Each row is a point on a landscape with many valleys, with its height.
From any point a ball takes the steepest step (drop divided by distance) to one of its 5 nearest points. It stops when none of these is lower. Distance is the straight distance between rows; heights are no part of it.
Q_563 height 202: [117 179 134 174 147 173  95 179 121 122 162 119 120 141  83 133 139 137
 158 127]
Q_296 height 191: [146 133 127 142 157 145 183  89 129  89 180  89 145 117 149 107 162 177
  93 195]
Q_221 height 572: [149 128 182  52 114 130 144 155 175 135 170  71 108  70 131 103 147 148
  86 176]
Q_505 height 502: [107 101 161 108 109 107 142 172 127 185  39 122  96 110 122 148 128 109
 152 125]
Q_902 height 533: [117 107 112 116 100  95 111  73 137 148  51 151 124 115 166 116  97  81
 115  96]
Q_959 height 131: [153 126  84 132 163 178 183  96 126  83 157 129 173 113 133  72 151 197
  93 185]
Q_499 height 332: [100  74 156 154  80 110  89 145 121 152  24  99 139 101 133 179 102 106
 138  80]
Q_504 height 174: [159 125 114 133 181 168 169 131 121 103 168  79 166 111 117  86 134 164
 116 195]
Q_664 height 39: [110 170 100 176 147 162 106 126 132  86 176 132 145 148  85 111 145 160
 138 111]
Q_992 height 412: [107 155 188  84 127 137 136 151 152 161 122 105  69 116 132 109 160 128
 128 159]
Q_911 height 89: [139 137  61 118 146 171 146 118 119  78 164 139 174 127 109  65 128 207
  99 121]
Q_272 height 409: [111  89 146 179  73 126  82 107 108 124  91 155 150 152 155 192 106  96
 144 106]
Q_162 height 539: [117 146  65 146  94 163  96 119 115  98 152 188 113 136 137 126  98 117
 142  86]
Q_506 height 91: [154 127  46 106 143 164 156 128 108  81 169 155 149 112 131  79 120 200
  97 110]
Q_26 height 402: [135 122 129 127 164  86 144  95 127 134 142 114 132 143 127 131 143 122
 115 131]
Q_560 height 519: [129 114 137 131 116  77 106  98 123 152  76 132 144 135 133 138 113  97
 126  93]
Q_618 height 477: [151 131 156  98 113 118 129 124 192 146 145 108  89  79 131 140 158 119
  86 146]
Q_303 height 575: [128 134 144 127 149  81 134 129 137 170  94 113 108 117 126 147 136 108
 127 116]
Q_931 height 398: [121  98 143 145 100  86  99 112 121 156  55 128 146 128 135 147 103 101
 131  85]
Q_178 height 269: [124 129 170 100 151 109 132 172  93 154 149 111 131 154 117 133 126 126
 150 151]
Q_577 height 434: [103 141 171 100 138 105 144 161 125 183  84 117  86 119 125 127 144 122
 152 134]
Q_36 height 197: [135 141 148 153 125 160 102 194 118 137 154 141 135 141  99 157 126 118
 161 134]
Q_596 height 542: [127 129 120 124 145  78 136  76 138 139 118 131 122 138 135 123 134 111
 111 109]
Q_917 height 170: [ 97 174  55 161 133 156 121 116  99  77 180 165 115 152 130 112 121 171
 134  80]
Q_358 height 350: [143 104 121 129 122 105 109 120 122 115 152 160 162 159 118 141 114 104
 130 116]
Q_316 height 654: [117 124  95 100 120  85 140  73 129 130 109 151 109 133 168 109 102 106
 113  91]
Q_148 height 234: [133 130 155 103 178 125 151 162  99 127 169  90 130 148 122 118 126 138
 144 171]
Q_262 height 619: [118 136 100 106 129  93 150  60 150 119 137 139  93 119 159 108 144 135
  95 104]
Q_416 height 213: [156 112 121 125 175 139 144 131 129 109 175 109 161 137 103 116 136 140
 122 161]
Q_636 height 217: [153 108  97 112 144 134 130 118 131  89 174 162 156 144 109 111 119 130
 122 128]
Q_515 height 532: [129 146 172  85 118 131 136 148 175 147 153  85  81  79 132 116 162 143
  95 158]
Q_517 height 180: [111 160  92 186 129 160  88 117 133 104 146 170 128 154 100 130 136 122
 152 105]
Q_599 height 141: [147 112  81 110 157 144 184  88 119  81 171 144 142 134 153  97 147 177
  98 165]
Q_86 height 548: [124 119  81  92 134  89 161  71 114 116 147 148 113 138 171 118 111 132
 108 101]
Q_695 height 157: [153 155  88 165 157 182 175 111 106  95 137  90 198 123 121  27 144 221
  93 179]
Q_37 height 420: [127  81 140 137 104 102 105 122 136 164  20 118 132  93 137 158 100  84
 134 105]
Q_260 height 410: [ 89 150  62 185 124 156  92 110  93 118 108 188 118 154 134 118 106 105
 171  92]
Q_846 height 115: [186 127  23 122 137 165 141 121 106  96 181 147 152  83 155 105  95 182
  98  70]
Q_465 height 486: [132 102 127 137 116  91 109  96 142 162  39 136 126 108 140 136 110  85
 123 103]
Q_516 height 118: [131 139  88 136 143 166 115 129 141  84 172 134 166 140  86  90 133 161
 116 120]
Q_179 height 483: [123 117 153 135 127  77 118 144 108 166 102 116 144 141 122 158 123 112
 141 110]
Q_94 height 341: [ 96 166  81 200 177 139 110 112  85  96 159 160 145 188 104 129 132 139
 172 108]
Q_843 height 277: [126 138 137 130 176 104 159 104 131 120 167  89 119 124 137 122 154 149
 110 158]
Q_753 height 158: [151 140 104 146 170 175 144 148 125  96 165  68 178 117  89  67 128 180
 121 169]
Q_273 height 468: [161 108 167 118  90 107 129 103 169 156  84 134  90  95 162 178 139  71
 101 145]
Q_783 height 323: [141 112 142 142 115  95 104 129 115 128 135 145 164 159 121 161 115 103
 137 115]
Q_501 height 65: [109  93 164 159  81  97  96 157  99 156  75 117 148 136 135 185 111 113
 144  96]
Q_268 height 178: [101 191 128 190 180 173 110 163  80  90 191  82 135 174 101 113 140 167
 161 147]
Q_355 height 123: [117 174 122 168 153 168 101 163 129 101 179 101 145 142  78 109 136 157
 141 125]
Q_240 height 42: [150 120  47  95 123 157 139 129 120  86 182 166 138 121 138 101  95 163
 113  93]
Q_453 height 413: [ 86 117 180 101 108 109 148 170 125 182  47 122 103 133 110 132 135 120
 168 132]
Q_64 height 381: [ 73 102 196 102 104 118 153 163 140 176  35 121 119 143  95 121 143 113
 189 140]
Q_630 height 432: [ 91  77 172 103  88 119 146 177 125 173  13 123 100 105 118 162 120 106
 161 133]
Q_198 height 82: [140 155  29 139 128 166 128 129 102  85 190 144 142 107 141 104 110 204
 103  58]
Q_348 height 134: [122 169 116 177 146 168  89 153 135 115 163 135 134 135  83 130 139 132
 153 115]
Q_113 height 33: [131 142  53 117 124 170 131 132 117  71 176 162 141 126 111  90 113 183
 111  90]
Q_241 height 491: [142 107 147  78  57 108 123  59 171 122  97 163 102 105 210 158 104  68
  82 126]
Q_669 height 558: [134 133 159 118 123 115 133 142 160 174  80 122  78  96 136 155 145  90
 127 142]
Q_302 height 509: [146 133 152 122 127 106 131 112 174 157 101 123  88  93 138 148 152  90
 106 133]
Q_238 height 281: [108 136  94 197 120 158  87 119 120 119 108 182 122 149 113 141 120 100
 167 106]
Q_104 height 462: [134  66 150 125  97 124 114  81 143 144  13 140 128  89 178 167  95  61
 123 127]
Q_814 height 254: [149 112  63  89 143 116 171  90  99  99 171 156 119 127 176 117 101 148
 105 109]
Q_67 height 274: [106 145 174  99 167 111 150 147 104 150 147  90  99 145 134 110 143 138
 143 159]
Q_657 height 190: [141 145 132 129 166 176 128 182 113 103 176  77 154 124  85  83 125 161
 137 164]
Q_569 height 97: [136 118 137 185 102 143  92 153 123 132 121 162 137 148 116 184 122 100
 161 132]
Q_404 height 138: [134 145 102 154 126 160  96 137 144 103 168 153 148 142  86 129 128 125
 141 113]
Q_387 height 557: [118 139  76  94 119  94 154  65 127 127 123 145  91 117 189 111 103 121
  98  84]
Q_945 height 326: [133 120 163 122 141  92 122 164  98 154 136 118 146 151 116 155 125 115
 144 131]
Q_672 height 324: [ 95 150 183  94 150 110 145 155 118 169 113 100  97 143 125 113 147 128
 159 144]
Q_125 height 480: [147 108 140 109  84 113 122  66 172 138  70 160  96 103 184 154 115  60
  96 139]
Q_757 height 384: [ 97 112 176 122  95  97 122 185  90 166  92 119 138 151 120 169 120 125
 162 115]
Q_904 height 528: [131 132 117 109 116 105 127  68 171 136  97 151  89 102 152 124 133  88
 100 116]
Q_107 height 489: [130  81 157 117 107 113 140 150 136 178  23 121  95  92 140 173 121  85
 144 134]
Q_427 height 369: [ 92 132 204  94 118 132 153 152 151 176  61 123  85 134 120 118 158 111
 175 159]
Q_57 height 464: [166 102 163  85  70  94 127  79 187 132 116 145 106 107 174 166 129  78
  79 133]
Q_374 height 400: [116 127 210  74  88 131 150 161 168 170  98 130  70 118 146 149 159 105
 138 173]
Q_409 height 173: [119 134 188 100 126 160 119 204 103 136 151 131 139 166 102 122 128 128
 181 158]
Q_420 height 454: [111 101 156 139 103  89 111 155 115 179  51 109 130 117 121 158 113 107
 140  99]
Q_246 height 387: [124 153 154 126 137 123 155 109 152 115 177  58 115  90 143 103 167 177
  79 163]
Q_76 height 212: [122 115 111 165  86 151  83 115 120 112 123 193 138 156 144 155 105  88
 149 117]
Q_624 height 201: [144 142 146 115 149 163 117 190 113 128 176 110 140 142  90 118 124 132
 155 154]
Q_462 height 198: [139 116 159 154 106 121 102 169 108 145 134 141 150 152 122 182 121 110
 151 125]
Q_39 height 262: [ 96 167  74 176 133 151  99 109 113  91 151 171 121 161 110 112 131 141
 153  92]
Q_660 height 495: [129 138 136 135 159  84 135 100 139 150 123 111 111 129 127 131 149 113
 115 118]
Q_547 height 433: [139 125 199  75  86 111 142 157 168 160 119 123  78 103 158 167 150 101
 108 164]
Q_675 height 179: [145 147 127 130 158 166 110 172 130 113 175 107 154 128  78 113 123 137
 139 149]
Q_661 height 435: [132 114 103 108 154  98 162  75 126 107 159 139 133 145 146 118 136 136
 113 132]
Q_601 height 414: [133 126 145 122 164  85 138 129 115 152 138 105 130 139 120 140 132 122
 134 132]
Q_510 height 218: [141 123 129 134 177 132 165 107 123 103 181  83 146 125 136 110 148 153
 109 184]
Q_592 height 128: [136 141  90 143 161 172 138 131 125  84 171 100 190 127  85  66 137 197
 111 145]
Q_85 height 171: [146 123 136 159 111 137  96 148 129 123 150 156 151 147 109 165 122 101
 146 127]
Q_313 height 563: [132 116  94 120  83 128 101 113 114 103 146 186 150 151 154 142  87 101
 125 100]
Q_291 height 175: [117 169 114 183 151 182 122 149 101  81 193  55 184 155  96  81 133 203
 122 138]
Q_634 height 456: [168 105 184  90  82  89 128 121 178 156 124 121 100 101 160 178 142  88
  84 144]

Call two points neighbours if one is among the 5 nearest of the other. Go from one point of each pair to the other, from neighbour to neighbour, staying as low as possible. Name the highest point that can't be avoided.
Q_113 and Q_664 => Q_516
Q_409 and Q_501 => Q_757
Q_664 and Q_409 => Q_36
Q_569 and Q_113 => Q_85

Where does a ball stop that starts at each point below?
Q_316 => Q_113
Q_596 => Q_113
Q_660 => Q_113
Q_221 => Q_113
Q_618 => Q_664
Q_302 => Q_664
